Points on a hilly landscape, in no order, each with its height.
From any point a climber steps to the highest of the 2 points nearest to it. It stops when none of these is higher. Distance is the straight distance between rows; heights are no part of it.
q_466: [-15  37   1   2   9  44  -6   3  27   8  25 -10  11  22  -3 -45 -15 -10
  -3  15  28  -5  32   7   2 -33  19   2 -10  21  19   0   6 -21  14  13
  22 -40  15   2 -17  -4]  height 192
q_807: [ 32 -10 -16 -26   1   2   5  16  12 -32 -15   0  36   3 -19 -28  34  14
 -29 -20  27  -3 -10  25 -15  -6  19 -38  -9  -8 -12  -4  12   3   5  16
  -9 -26  23  11 -23  23]  height 136
q_170: [ -8 -23  -4   3 -26  27   0  -3  30   3  26  13   2 -18   5 -24 -14  38
  -6 -18  44  20  22  14   3 -11   9 -32   6 -15  25  -3   1   7  32 -34
  43 -43  28  12 -30   3]  height 673
q_100: [-31  25   3 -17  25  19   2 -17  -9 -18  -7  -3 -24  55  -5 -21 -11 -26
   0 -17  -5  23  -3  29  -8 -11 -20   6  11  38 -11  20 -23 -17 -11  15
   1   2  -7   1  -1  15]  height 325
q_328: [ 24  -7  -2  -1 -24  28 -15 -17   7   0   7  30   0  12  23 -45 -14  24
  20 -26   8   0  21   2  28   2  -4   0 -25  -3  -3  19 -15  18  17   3
 -11 -32   7  11  -7   7]  height 356
q_172: [-38   3  13  30 -28 -12 -11  -9 -34  -4 -36  19  10   9 -13  15  -5  12
 -12   2  -1 -10  12 -65  46 -12  29  10  -4  -8  19 -10   9   1 -34 -14
  13  -5   2 -36  17 -14]  height 146
q_48: [-34  -7  12  23 -11 -35  28   5  -8  -7  13 -25   3 -10   3  62 -10  -6
   7  -1 -17 -23  -5 -51  33  22   6   1  10   7  17   1   5  -8 -38 -35
  13  29 -29 -31 -13 -17]  height 98
q_5: [  2   3  -9  -1   2   4  20 -37  -2  -3  16  -6  -2  48   7  -2  14 -15
 -23  39  -2  14  27  -1 -21  24   0   1  18  33  -2 -31  24  -2  24  -7
 -25  -4   6 -18  -2   9]  height 186
q_203: [  8 -22 -11  33  -9 -21 -10  34 -25  -6 -62 -13  -8   9 -22  32  38  -2
  -5   7 -35  19 -39   8 -17 -17  -3 -20   7 -33 -45 -27 -13 -17  13  20
  10  10 -19  -1  36  -4]  height 565
q_262: [ 18 -16  -9 -10   6 -17 -14  62 -10 -30 -17 -34 -37 -50 -34  38  -2   5
   7 -36 -22  -8 -33 -28   8  22  25  -8  -2   9  14  45  10  18 -35   9
   9  21   0   5  -7 -14]  height 796
q_747: [  1  17  24 -34  -9  27 -17 -27  -9   1   2  13 -15  17  -6   1  -5 -17
 -25  -2  12  23  -4  46 -41  26  -8 -11  20  32 -30  22  27  11   8 -25
  -2   5  -8  19  17  11]  height 462
q_864: [-30 -11   4   9   7 -30  21 -20   6   5  28 -30   7 -26  15  53 -25  -2
  10  12   3 -17  18 -30  39  26 -17   7   4  -2  23   6   2  11 -26 -61
  13  22 -24 -42 -27 -12]  height 87
q_34: [ 21 -25  21  15  -4 -19  24 -13  28 -15 -16  -2  58  25 -34 -15  50   6
 -14  15   5  -4 -21 -20 -22  25  12 -41  14  -5  -9 -43   5 -43  -9  32
   7 -32  19  10  -4  32]  height 153
q_135: [ 23  45 -13 -18  14  25 -16   5  -8   8  -8  -2   7  10  -3  18 -15 -48
 -12  29 -22  10  18  23 -43   6 -16  35   4  19  -3  11  22 -24  -4  -5
 -17  36  12  28  13 -11]  height 13
q_223: [ 33 -18 -19 -22  22 -16 -12  36  -7 -39 -14   1  13 -22 -17 -17  19  20
 -14 -40  14 -11 -12  28 -10  -4  18 -28 -22 -11  -3  25  -4  12  -4  18
 -16 -15  10  13 -19  17]  height 129
q_907: [-12  -3  31   5  10 -30   8  -4  14  39  18 -17  28 -10 -19 -12 -11  -3
  20  21  -1 -37  30  -8   0 -46  -9  25 -19 -16  16 -33 -24 -12 -15  47
 -28 -17   8  10 -10   6]  height 403
q_422: [  2 -45 -12  24  -8   4   4  11 -24  11 -34 -25  -1  -4 -23 -13  20  21
 -30  -7  29 -16  10  17 -19  -3  29 -52  -6 -14   4 -24  12  -1  27  10
   9 -61  -2  -9  -5  -3]  height 209
q_806: [-45  39 -12  13   7  -7  10 -18  -3   2 -13  -2 -11  31   5  53 -16 -12
  -4  51 -24   5  17 -22  12 -19  -9  39  -2   9   0 -22   5   5 -22 -28
   4  49   7 -34  -3 -26]  height 227
q_977: [ 20 -19  -7 -20  13   9 -28  -2  -8   3   4 -33  -5 -40   2  27   6 -31
 -18  20 -12 -12   2   1 -24  74   9   8  18   2  15  11  31   0   6 -16
 -36  11  -3  -3  11 -21]  height 49
q_314: [ -1 -47 -11  46 -38  12  -8   9 -46  16 -46 -11 -23  -7  -5  28   1  16
   8 -29 -21  17  -9 -21   5  26  10  -9  11 -18   1   1 -14  13   2 -10
   3   7 -24 -21  43 -25]  height 383
q_758: [ -2  38  -6 -21   9  44 -20 -33  12  19   8 -21   7  26  -3   7 -20 -49
  -8  44  -7  28  29  26 -27  28 -16  34  15  33  10  24  19 -35  -6  -7
  -7  18  -2  17  13 -11]  height 24
q_80: [  8  19 -17   8   4 -21  31  32  12 -28  -7 -11  11   6  -5   1   5 -15
   6 -13 -10 -24  18 -32  15 -32  -3  -3 -37  19  -7  10   0 -35 -24  20
   3   5   4   4 -20   0]  height 258
q_635: [ 26  13 -22 -25  29 -16 -16  50  -9 -32  -5 -28 -24 -42   8  26 -10 -15
   6 -28 -18 -20 -19 -11  10  22   8  13 -11  16   3  52   7  14 -35   1
 -13  35 -10   3  -7 -14]  height 706
q_684: [-29  12   1  -2 -10   6  15 -10  28  18  35 -21  18  23  -4 -37  -4 -11
  -7  13  37  -7  38  -8  13 -19  26 -14 -15  16  17 -14  17 -26  10  21
  11 -54  15  -6 -29  10]  height 181
q_85: [ 38  12  -6 -30  -5  -9 -34  37 -16 -27 -35  29   0 -26  -6   6   7   5
 -24 -12 -18  -8 -20 -17  -5  -8  27   8  -4  -6 -12  22  23  26  -1  22
 -37  18  14  16  19  -3]  height 113
q_194: [-19  -7 -36 -19  35 -21  15 -10 -27   4  17 -44 -15  -3  30  21 -23 -17
  -7   2   2 -29  12   1  21  -7  13 -10 -18  19  16  36   7  23  -1 -21
 -18   2 -28 -51 -16  -7]  height 70
q_189: [  0 -27 -20  10 -11  22  27 -32   3  10  14 -25  -9  38  17  10  13  -9
 -19  16  14  -6  37  -7  -6  26   4 -25   6  16   1 -18  12  -6  28 -25
  -5 -31  -9 -29  -9 -16]  height 190
q_813: [ 15 -20   1 -11   1 -32  20  14  23 -40  51  13  -2 -48   9  16 -14  31
  29 -19  14  18  11   0  19  35  -7 -12  -3   4  32  21   8  26  17 -31
  41   1  18  -4 -45  26]  height 549
q_24: [ 14 -56 -18  22 -15  23  10  -6 -24  19 -10 -33 -13   8  -9   2  19   6
 -25  -1  24  -9  10  -4 -15  31  20 -54   5   6  10  -6  23 -16  28  -3
  -3 -55 -10 -24  -3  -9]  height 201
q_585: [  1 -10   6 -30  -8  19 -30 -26   9   0   1 -15  21 -11  -4  22   5 -35
 -13  19  -8   9   7 -11 -14  81  -7  20  24   7  -2  10  24 -17  -9 -27
 -23   2   1   1  28  -7]  height 41
q_492: [  7 -15  21   8  -9 -42  27   3   9  -3  21  24  39 -30  -3  -5  15  18
  12   5   2 -13  -7 -25  -1 -11  -6  -6  -5 -23   8 -32  -3   7   3   3
  -3   7   9   9 -24  18]  height 445
q_266: [  1   9 -27 -12  13   1  10 -41   0   1  11 -23   1  43  23   3   7 -33
  -3  32 -14   5  39  12 -10  27  -6  17   1  27   8  -5  14 -13   5  15
 -35   8   8 -34 -10  11]  height 199
q_598: [ 19  39  -7   2  -5  36   6  -3  32  -2  -1   6  15  38   4 -27 -13 -27
  18  17  -4  32  36   4 -10  -9 -26  27  -5  17   6   1  -5 -29   7  34
  -5  12   6  29   6   0]  height 225
q_929: [  9 -20  23  26 -16   8  17  -8   3  16  -8  -7  35  17 -31  -3  34   1
  -1  29   5  -7  14 -36 -14  24   6 -29  23   0  15 -44  23 -46   3  33
   3 -44  13  -1  -1  11]  height 162
q_161: [-16 -10  13  11 -12   8  -8 -23 -36   0 -46   7 -43  41 -25  41  20 -14
 -32  24 -10  29 -35  27 -60   5 -16 -12  34  35 -38 -42   8  13  18  -2
   7   7  -4  -1  31   6]  height 556
q_363: [ 28 -27 -10 -11 -21 -12  21   1  12 -30  -8  12  48  -4 -12 -22  44  11
 -15   0  11   3  -6 -13  -3  24  15 -34   1   0   5  -7  18 -10  -2  12
 -12 -20  24  -1 -16  29]  height 144
q_98: [ -2 -33  12   2   4 -12 -15 -12 -38   1 -32  24   5  -9  -6  -8  17  16
 -12   6 -13   1 -21 -16   1   1  10   3  15 -32   6 -20  -7  14  13  14
 -35  -3  -1   2  26   4]  height 453
q_151: [  7 -34   5  60 -45  24  -1  11 -16   6 -36  28  11 -14  -4  33  28  30
   2   8 -28  27 -15 -34  -2   8  -5 -19  29 -31 -21 -23 -12  -8  18  -4
  34  18  -9   3  10  -1]  height 339
q_428: [-24  12   4 -31   2  31 -36 -45   6   8  13 -19  12  18  -3  10 -21 -43
 -11  21  -3  24  10  15 -11  51 -15  30  22  28  18  26  19 -27 -14 -24
 -25   1  10   1  21   4]  height 33
q_928: [ 31   6 -11 -28  24   7 -29  44 -11 -28 -23  21   3 -29  -8 -14   7   9
 -13 -30  -1 -16 -20  27   2  -8  13  -1  -7   0  -9  42   9  29   3  19
 -21   5   5  18  -7  -4]  height 122
q_232: [-21  13   6  23 -38   6  -8  -9 -16 -18 -23  26  -7  13  10  26  -8  11
 -29  -8  -8  13  -1 -47  28   8  29   9   5  12  -4 -12  18  27 -27 -34
  26  16   4 -19  38 -25]  height 131
q_695: [ 29   8 -34  11 -27  19  -1  40  -4   6 -34 -13 -25  17  -6  33   4   2
   4 -28 -39 -16 -28  29 -27 -21   0  -4 -23   1 -56  34   7  -7   5  23
   7  22  -7  12  28 -28]  height 454
q_134: [ 16 -10 -31  25 -10 -16  19   4 -19 -17 -26 -10  -7  21  23  37   5  -7
  -4   4 -39  -2  -2 -35  11   1  12   4 -20  -4 -24  -6   7  10   1  -8
 -15  26 -13 -24   3 -21]  height 379
q_911: [  1  -7  -2  -3  -9 -35  21  27  12 -29  22 -13  12 -15  -5   8   0 -13
  11 -25  -3 -20  18 -39  23  14   2 -16 -24  24  20  32  21 -33 -33   1
   4  -5  -4  -4 -26   3]  height 242
q_686: [-31  12  13  29 -25 -12  17  -3  -1 -23   4 -14  14  -6   1  44   1  -7
 -18   1 -12   5  -8 -54  28  28  21  -1  17  21   4 -15  29   9 -37 -58
  33  23 -10 -17  -6 -29]  height 111
q_258: [ 27  -5  -8  -7 -25  31 -15  13  31 -16  11   1  20 -23   7   0  -6 -11
  -4  -8  10  11  20   0  -5  46  -5  -3   6   4  17  32  32 -10  -2 -24
  10  -5  14  35  -6 -10]  height 557
q_853: [ -6  56  -7   9  38   3  14  22  12  21  27  -2 -10  -8  10 -42 -23   0
  16  23  28 -25  29  28  12 -66   6  18 -30   9  11  -3 -34  16  16  19
  26 -10 -17  -3 -17   9]  height 318
q_639: [  5  39  -3  18  -6  55 -15   6   7   6   0  10  15  19   1 -26 -26 -16
   6  -4   5  -7  36   4  13 -18  -2  22 -14  11   8  29  13 -17  -3   6
  10 -19   7  15  -3 -12]  height 207
q_30: [ 26  47  -1  -4  23  24   3  22  29 -21  28  22  10   5  13 -41  -9  18
  19 -31  40  10  -2  50  16 -33 -15  -9 -20  -3  -4  29 -34  14   4   9
  22  -7   7  34  -7  38]  height 489
q_660: [ 28   2 -37   9  -7  12   9  17  -5  -4 -30 -20 -21  26  15  37 -11 -17
  -2  -2 -30  -4  -2   4 -19  -1 -13  15 -17   1 -44  12   4   5   4   1
 -19  25  -8  -3  19 -24]  height 413
q_912: [-17  47   9  -2  38 -18   6   9  15  26  40  16  -9 -27  19 -15 -33  12
  32  13  34 -28  24   5  19 -55  -9  20 -19  -6  25  -8 -27  14  -5   6
  11  -9  -2  -8 -14  17]  height 337
q_711: [-25 -18  -7 -45  25   0 -26 -10  13  30  62  -4  -1 -53  23 -23  -7 -17
   9   9   9 -13  -3  17  -7  19   2  -1  23 -10  19  27  10   8  18  -7
 -16   2   5   0 -16   8]  height 579
q_185: [ -2 -16   5  -5 -17  23 -19  16  11 -10   4   1   0 -23  -9   5  -5  10
   0 -31  -2   4   5 -14   5  38  -8   0  14   3  20  32   0 -11 -25 -18
  19  -6   3  18   3 -20]  height 626
q_825: [-34 -21 -23  -7  17 -23  24 -41 -15  23  30 -36 -14  -7  30  20 -35   1
  13  12   7 -14  30 -11  26  -1 -17   6  -6   2  25  15  -8  17 -16 -37
  -7  21 -28 -52 -13  -8]  height 78
q_966: [ 24  11   0  -1 -10  34 -16  26 -32  19 -25  -5 -22 -18 -22  16  -7   6
  -5 -43 -25 -23 -37  63 -24 -24   8  -9  -5  -4 -45  56   5  26  -8  12
  13  17 -10  20  17 -19]  height 505
q_31: [-36  34  25 -11   3 -39 -44  10  -8  -9 -21  44 -17   2   5  10   4  18
   4   9   1   3 -45 -25  36 -37   0  40  -5 -27 -11 -19 -26   4 -14  11
 -17  12   9   4  30   0]  height 170
q_549: [-12  24 -11  20  -1  24  22 -12  17  16  18 -21 -28   3  10  13 -23   0
  -9  24   1  -3  36  -2  -8  -8 -17  16   6  15   4 -11  -4  12   4 -36
  41  15 -10  -8 -13 -47]  height 284
q_565: [  5  -5 -27 -29  38   5 -17  -1 -10   6  15 -35   8 -15  24   9 -14 -36
   0   7 -21 -32  15  13 -10  36   6  15  -5   9  18  39  16 -20   9  -2
 -38  -8   1 -13  -9  -3]  height 57
q_545: [  6   6 -25  -9   6  -8   2   3  22 -31   8 -26  15  28   8   1   9 -37
   1 -11  -6 -10  24 -21  19  40   7 -14  -9  31   4  41  23 -47 -36   4
 -15  -6  -4 -11  -8   4]  height 226
q_906: [-35  20   1   3  21 -39   7   6  -9   1  -1   1 -22  -5  16  43  -7  -6
  18  29 -22 -12 -21 -31   7 -37 -17  39   1 -20  -9  -7  -3   6 -21 -21
  -6  54  -9 -34   5 -19]  height 200
q_270: [ 31 -29  12 -11   7 -32  -9  35  25 -33  34   2 -18 -62 -20  30 -38  27
  43 -14 -12   3  15   1  30  46  -5  16  -1  -8  31  27   2  -5  -1 -14
  29  -4   8  11 -35   9]  height 502
q_721: [-10  32  11 -37   7  27 -17 -25  31  25  42  17   9   0  23 -49  -8 -14
  12   4  22  35   4  36  -9   6 -10   1  17   7  11  16   6  -1  31   1
   8   0  11  17   4  26]  height 508
q_873: [ -5  32   6  27  15 -30  30  18  41 -17   7   3   3  42 -11 -10   7  -9
  22  16   8  18   3 -16  15 -54 -21   5 -27  -5 -20 -31 -39 -23  -6  36
  17  11 -10  21 -13   2]  height 452
q_65: [ -4  10   7   7  14 -41  20  -7   2  14  -9   6  17  19 -15   8  11 -15
  16  31 -26 -23   2 -27  15 -40 -10  30 -21 -13  -8 -33 -12 -20 -10  52
 -45  16   2  -8  -8  12]  height 382
q_725: [ 23 -18 -21  54 -21 -10  43  16  -7   1  -4 -13 -19   0  12  56  -6  20
   9  13 -22 -18   4 -32  -6 -11  -2  -9 -18  -8  -1 -23   2   6   8 -10
  17  16  -2 -24 -16 -40]  height 347
q_259: [ 31 -28 -18   7 -36  30 -20  -2 -20  -3 -26  25  -9  19  22   1 -16  33
   2 -42  -9  10  18  -6  24   8  -3  -7 -13  -3 -17  21  -8  35   0  -2
 -17 -13 -18  -2  16  -8]  height 378
q_905: [ -1 -32  13   6 -10 -15   8 -13 -11  -5  -5  29  19 -13   7   3  28  11
   1  11 -26   5 -22 -37   1  22   8   0  24 -25   3 -25   5   5   7   1
 -19  23   5  -5   3  -2]  height 477
q_341: [-20  15  13 -27  28 -31   3 -38  10  23  41  -8  20  -4  19 -22  14 -24
  25  18 -18  22   0  26 -16  17  -1  29   4  24  32 -28  21 -22  -6  22
 -36  21  44 -13   5  36]  height 359
q_487: [  3  17 -10  42 -14   5  32  14  19   4   6  -1 -16  -7  12  24 -11  14
  15  11  -5  -4  21 -29  -7 -15 -14   6 -10   4   5 -13  -1  -2  -4 -23
  46  17  -1  -1 -11 -32]  height 315
q_998: [ -1   8  -6  14  22 -22   5  12   2   3  15  27 -22 -31  16  -1 -36  30
  44   0  21 -29  16 -10  15 -40  -6  17 -28 -15  20  -3 -23  22  -4  -7
  10   2  -3  -4 -23   6]  height 357
q_285: [-10   4  26 -26   8 -31 -18 -35   5  13  14  21  40  -2   0 -40  25  -5
   1  17 -17   3 -16  -1  -8  17  26  20   1  16  24 -31  29  -9  -6  23
 -41  -3  47  -1  13  33]  height 381
q_330: [-18 -17  24  26 -22  -4  26  -4  27  14  16 -17  31  20 -22 -27  10   8
   3  14  17 -10  32 -24   3   5  15 -25   2   3  22 -31   7 -39  -8  20
  12 -51  10   3 -14   8]  height 171
q_924: [ 29  32 -37  10  38 -10  22  29  11 -16   3  -5  -8  -7  12  -7 -10  -4
  21  -8   1 -31  26  -9  11 -36  -9  -6 -45  21   1  26  -4  -9 -10  20
   7   1  -6  -5 -21   4]  height 274
q_654: [-14 -51   0  60 -51   3   0   4 -42   9 -43  24  -6 -19 -13  29  18  28
   7 -16 -31  23 -17 -41  27  19  13 -28  28 -24  -1 -19 -16   4   1 -13
  23   0 -24 -23  23 -12]  height 364
q_409: [ 17  -2 -36   6  30 -18  13  11  -8  -9   8  13 -37 -39  42  19 -29  17
  36   2  -4 -21   7  -6   1 -15 -15  18 -26  -7  -1  10 -26  37   7 -27
   0  28 -27 -20 -15  -5]  height 380
q_782: [-14  25   4 -19  -1   2 -16  -1 -31 -23 -29  17 -33  71   3  22 -15 -31
 -16 -26 -20  16 -21  22 -10 -17  -8   9  -5  43 -39  26  -4  -4 -12   2
 -10  24 -12  -2  19   0]  height 349
q_75: [  1  -6  25  19   1 -36  20   4  21  13  28   4  22 -15 -10 -17   1  15
  16  -1  16 -28  10 -21  17 -37 -10   4 -26 -15  15 -41 -13  -4  -2  26
  -8 -12  12  20 -20  22]  height 424
q_78: [  9   7   5  25   9 -29  21  27  30 -20 -16  -4  11  23 -19  -4  21  -4
  -4  13   7   0 -25  -5  -3 -47  -8   7  -9 -27 -26 -41 -26 -15   5  32
  14   8 -10  32 -15  -2]  height 484
q_719: [-15  14  15   8   0  68 -31 -14   0  35  13   3 -17   8   5 -37 -24   7
 -19   8  20  -5  11  40 -12 -28  -3   4  10 -10   2  16 -23  15  29  -8
   6 -39  -4   0   3 -15]  height 241
q_742: [ 16  13  -9  13  15   9 -11  28 -16 -22 -22  22 -49   1  13  -3 -26  34
  12 -43  14 -14 -34  26  27 -49  -3 -14 -31  -6 -21  26 -43  37   3  -1
  19   0 -21  -4  -2  -1]  height 429
q_53: [ 16 -35  -1  11 -46  22 -28  -8 -49  14 -53  11 -21  -5   7  25  -6  12
 -14 -27 -15  21   3 -13  12  28  18  -8   8  -9 -15  21   0  39   9  -6
 -22   2 -28  -3  48 -15]  height 405
q_702: [  1   3 -26 -15  26   4   5 -31  -1 -15  -1 -26   8  58  10 -11  10 -37
   5   3 -10  -2  32  14   5  26  -4   3 -14  36  -2  24  12 -38  -7  27
 -41 -26   5 -20  -9  18]  height 212
q_165: [-14   5  30  19 -15  24   8 -19  26   3 -10  17  10  39 -18 -31   7   9
  20  -6  15  46 -11 -13  -4   3 -23  10  29 -15  -3 -29 -41 -22   0  -2
  30  -6   0  27  22   1]  height 257
q_616: [-14  -8 -11  -3   2  40   5 -23  11  36  37 -12 -27   3  25 -24 -19   2
   4  11  14  11  29  23 -12 -11 -17  -1  10   6   1   8 -19  15  24 -27
  16 -15 -17 -14  -9 -19]  height 256
q_252: [-13 -33  31   8  11 -43  30 -27   6  10  22  -5   8  14 -10 -14  19  22
 -10  12   5  -1 -34  16   3 -16   9  -8  12 -27 -16 -77 -25  30   6  16
   3  10 -15  14 -17  35]  height 433
q_619: [ 35   6 -33 -27   8 -17   4  40   1 -26  -4 -32  -7 -32   8  30  10 -18
 -24 -12  -9 -21   2   1  -4  29  17  -5 -11  18   2  20  35  29 -11 -13
 -17  31   0  -3 -11 -17]  height 625
q_337: [-10  23  11 -30 -19   4   0 -32  29   7  29  26  21   0  11 -56   4   7
  11  -2  19  39  -1   4   2  11   4   3  21   4   8 -14  13   3  19 -10
   1   2  27  13  13  18]  height 472
q_93: [-21  26 -23  22   3  15  30 -28   2  10   1 -13 -14  40  10  25 -21  -5
 -13  49 -16   9  47  -6  12  -9  -7  45  -1  11   5 -24  -3  16  -1 -25
  10  29  -8 -39 -11 -43]  height 253
q_461: [-29  -6  29 -22  20 -10 -22 -27   7  29  29  -2  -7  -2   7 -50  -3  19
   3  -8  13  -7 -26  29  10 -21  -4  18  10 -26  18 -29 -34  18   8   7
   0 -21   2  16   9  10]  height 471
q_735: [ -6   2  25 -10  -3  31  10 -27  -8   9 -21 -10 -25  32 -28  10   6 -12
 -30  13  13  21 -12  46 -62   9 -14 -23  30  33 -29 -18  16   1  14 -14
  17 -20  -9   8  10   3]  height 500
q_610: [ -1  27  16 -19 -22 -19  -4 -22  22  -9  25  52  36 -11  28 -55  12  34
  14 -11  23  22 -10 -18  31   1  22  -4  -8   0  24 -22  11  17  -7   8
  -9  -7  48  -7   9  26]  height 434
q_566: [ 16  16  23   8 -21  21  16 -25  47   6  -3  15  29  25  -7 -45  10   0
  28  18   0  40  13 -17   5  -2 -22  25  13  -6  18 -33 -32 -26  12  31
  17   5  16  29   6  -3]  height 243
q_706: [  1  29 -25 -21   8  -2  -6   5 -16 -20 -21   2 -26  25   9  17 -21 -23
 -13 -17 -25  -2 -12   9   7 -20   0  16 -22  24 -24  28   4  13 -17   3
 -12  28 -13 -11  18  -5]  height 376
q_810: [ -8 -12  20  -9  19  13 -23  -3  13  14  22   3   4  -5   0 -49 -13  27
  12 -37  30  -5 -18  34  15 -14 -11 -11   0 -30   4   4 -50   4   1   7
  22 -43  -8  31  -8  15]  height 495
q_753: [  3   0 -28 -28  31  -4  -8 -11 -22  -8   8 -44  -5   6  20  17  -8 -35
 -27   1  -8 -31  14  12  13  16  35  -4 -15  27   8  37  31   0   2  -9
 -38 -13  -9 -35  -7  -2]  height 63
q_878: [ 17 -41  -1 -14 -13  18 -26 -13 -51  14 -48  22 -16  -9 -12   2   8  10
 -19  -4  -9  21  -7  15 -23  28  -4   4  29 -23 -21  -1  12  33  22   2
 -34  -1 -11   5  37   5]  height 431
q_872: [-37 -18  20 -30  20 -33  16  -6  -6  36  47 -26   3 -45 -10   6 -10 -22
  14  11  13 -47   2   1   8 -13 -24  -1   7  -6  29  -1   6 -13 -19   1
 -19   3  -4 -13 -17  10]  height 580
q_186: [  2 -30  -2  22  -1  -2  -9  -7 -27   3 -29 -14  12  15 -22 -33   6  20
 -33 -21  27 -21  -1   3  -6 -27  30 -25 -19 -22   4 -28  -9  10  25  29
 -10 -50  -7   5   2  11]  height 216
q_396: [ -5  -6   5  24 -40  -9 -22   7 -42  -5 -65  20 -13  19 -14  35  40 -10
 -23  14 -24  38 -42  20 -22 -17   4 -13  30   5 -56 -38   8   0  20  15
  17   5 -13  -8  45  13]  height 632
q_243: [ 13  -3  -9 -14  14 -28  17  44  11 -34  -2  -6   3 -34 -14  16  31 -10
 -14  -7   2 -10 -16  -5 -23  23   6 -17   5  -1   3  11  20  -4 -14 -17
   4  25  12   6 -21  -4]  height 559
q_240: [ 15  40 -31  12  27   6  17  31   1  -6   0   2 -15  -4  12 -13 -12 -10
  -8   5   3 -23  17  16  -7 -50   1   6 -36  18  -9  -1   2  18  18  12
  21   8 -11   5 -17  -6]  height 293
q_126: [-15 -38  26  -8  13 -34   2 -27   0  23  18  -7   2 -16  -4 -35  16  17
   1   0  14  -9 -25  20 -13   6  -7  -6  16 -42   7 -48 -23  17  14   4
  -8 -14  -3  19   5  21]  height 451
q_858: [-13   2 -12 -32  17  14 -21 -22  35  51  67   0   5 -49  34 -27 -13 -20
  18  12  21  27  -1  33  -1  10   2   2  15   3  18  18  -5 -10  35  -1
   2  -2  12   0   1  26]  height 546
q_618: [-37  24  32 -11  20 -40 -13  10  -6 -11   2  36 -27  -4  11  13   7   1
  12  23  -7   8 -46 -17   9 -30 -23  24  20 -30 -16 -27 -22   4   0 -11
  -2  42  -3  -8  17  -1]  height 183
q_662: [-37  -7  10 -24  25 -10  -5 -10   4  38  35 -22 -10 -40  -6 -16  -7 -13
 -14  20  22 -30  -4  16 -25  -9  -2  -4  20 -11  18  -2   2 -19  17 -20
   1 -22   2  -1  -9  -4]  height 624
q_611: [  6 -18   1  17   9 -24  18  24  14 -18 -33 -22   5  14 -26   8  32  -3
 -12  19  -1  19 -39  16 -30 -13 -16 -20  11 -33 -31 -49 -12 -26   9  25
  17  17 -13  16  -6  10]  height 518
q_4: [ 26  31  -5   0  15  20 -17  29  11 -27   0  47 -11  -6  12 -18 -18  36
  26 -39  34 -10 -19  32  35 -29 -18   2 -23  -9 -18  34 -41  22  -2   5
  10  -4   8  25 -11  16]  height 458
q_892: [ 23 -23  -9   4  -8 -11  22   1  35 -18  39  24  18 -35   0 -18  -8  52
  27 -10  23  18  22   9  16  -6  -5 -12 -16 -23  29  -2  -4  10  30 -16
  33 -30  33   5 -44  25]  height 605
q_477: [ 16 -16 -39  18  14   1  20  20 -19 -17 -11  -8 -50 -11  27  12 -22  30
  22 -26  -7 -13 -24  20  -3 -36 -18 -10 -34  -7 -20  32 -24  25  15  -8
   9  14 -31 -10 -10 -16]  height 402
q_284: [ -2   3  32   7 -23  25  -2   0  15  -3 -19  15   8   9 -19 -14  13   0
   0  -6   3  41 -16 -10 -23  18 -28  -8  33 -20 -10  -8  -7 -28   4 -10
  34  16  -4  31  21  -7]  height 276
q_636: [-44   6  30  23 -13 -34 -16   5 -23  11 -29  31   5   5 -16  25   7  18
   5   8  -5  -9 -22 -46  46 -39  15  18   7 -28   3 -30 -18  -8 -23  17
 -15   4  -5 -23  32  -6]  height 158
q_792: [ 20 -12  -8 -16 -30  44  -5   1  23  -3  18   6  14 -11  -5 -15   6  -3
 -11  -3  39  19  18  20 -18  13  15 -33   7   3   1  23  34  -1  22 -27
  24 -28  19  23 -12  -1]  height 588
q_248: [-10   7   6  22   4  37 -36  -1 -30  19 -16   4   1  23  -9 -42 -16  15
 -17 -10  19 -13   0  22   1 -25  24  -6  -2 -17   2  -8 -19  10  11  23
   5 -48  -3  13  16  -7]  height 228
q_518: [ -5   1  36 -28 -16  30 -21 -20 -29  26 -16   8 -16  12 -28  23   5 -17
 -23 -18   2  24 -16  43 -44  36  -4   4  22  17 -48  47  23   8 -14 -19
   4  19 -26  26  24  -4]  height 501
q_206: [ -4 -18  17  -2 -11 -18 -25  34 -10 -20 -22 -11 -14 -32 -23  22   0  10
   7 -34 -13   3 -23 -31  10  25  11   0   7  -3  19  25   2  -1 -41 -10
  17   6   7   7  11 -26]  height 705
q_293: [  8 -25  12 -15  17 -41  22  19 -16  -7   7 -23   6 -35 -16  27  28 -15
  -3  -2 -11 -20 -21 -21 -24  21  -3 -18  15  -8  11  -4  17 -15 -16  -1
 -22  27  -8  -1 -20   1]  height 520
q_432: [ -5  13  35 -12 -25 -27   0 -33   8   7  -1  51  54  -2  14 -35  23  21
  10  17 -26   9 -22 -37  28  10  24   8   0   9  12 -43   6   4  -7  25
 -22   0  43 -11  16  25]  height 404
q_568: [ 10  13   4   2  17  18  12   7  32 -13  10  -9  -5  14   2 -44  -7   4
   0 -18  17  11  -8  37   4 -29 -19 -14  -8 -19  -4   4 -43  -3   2  14
  27 -17  -9  38 -12  22]  height 524
q_387: [-25 -19  11 -30  23 -35  12  -6 -17  17  36 -31  13 -23 -10  28  11 -30
   5  13 -10 -25  -5 -15   2  40 -11  10  18   0  26  10  15 -14 -25 -11
 -45  22   3 -24   0  13]  height 540
q_700: [ 19 -13  19  22 -39  37  -2   7   7   2 -44  21  28  -8 -16  18  22  11
 -11  10 -10  38 -14   1 -35  12 -16 -11  30 -25 -21 -18   4 -12   3 -15
  34  16   6  30  21 -13]  height 302
q_344: [ 19  17  -3 -19 -12  17 -27 -27  11   2   1  40  21  28  18 -43 -12  11
  17 -19   1   9  17  -6  30  13   8  16 -33   5   4  24  -9   3 -12  22
 -32 -25  23  -2  20  18]  height 340
q_12: [ 15   5  28 -11   0  41 -25   6 -42  32 -24   6 -21  11 -26   8  -2   0
 -14 -18 -12  -7 -37  74 -43  -7   4  -6  21   6 -44  41   5  20   8   3
 -10  10 -18  25  18  -8]  height 547

Where does a climber stop that starts at each point below?
q_5 => q_568
q_240 => q_568
q_428 => q_12
q_285 => q_662
q_782 => q_12
q_864 => q_12
q_189 => q_12
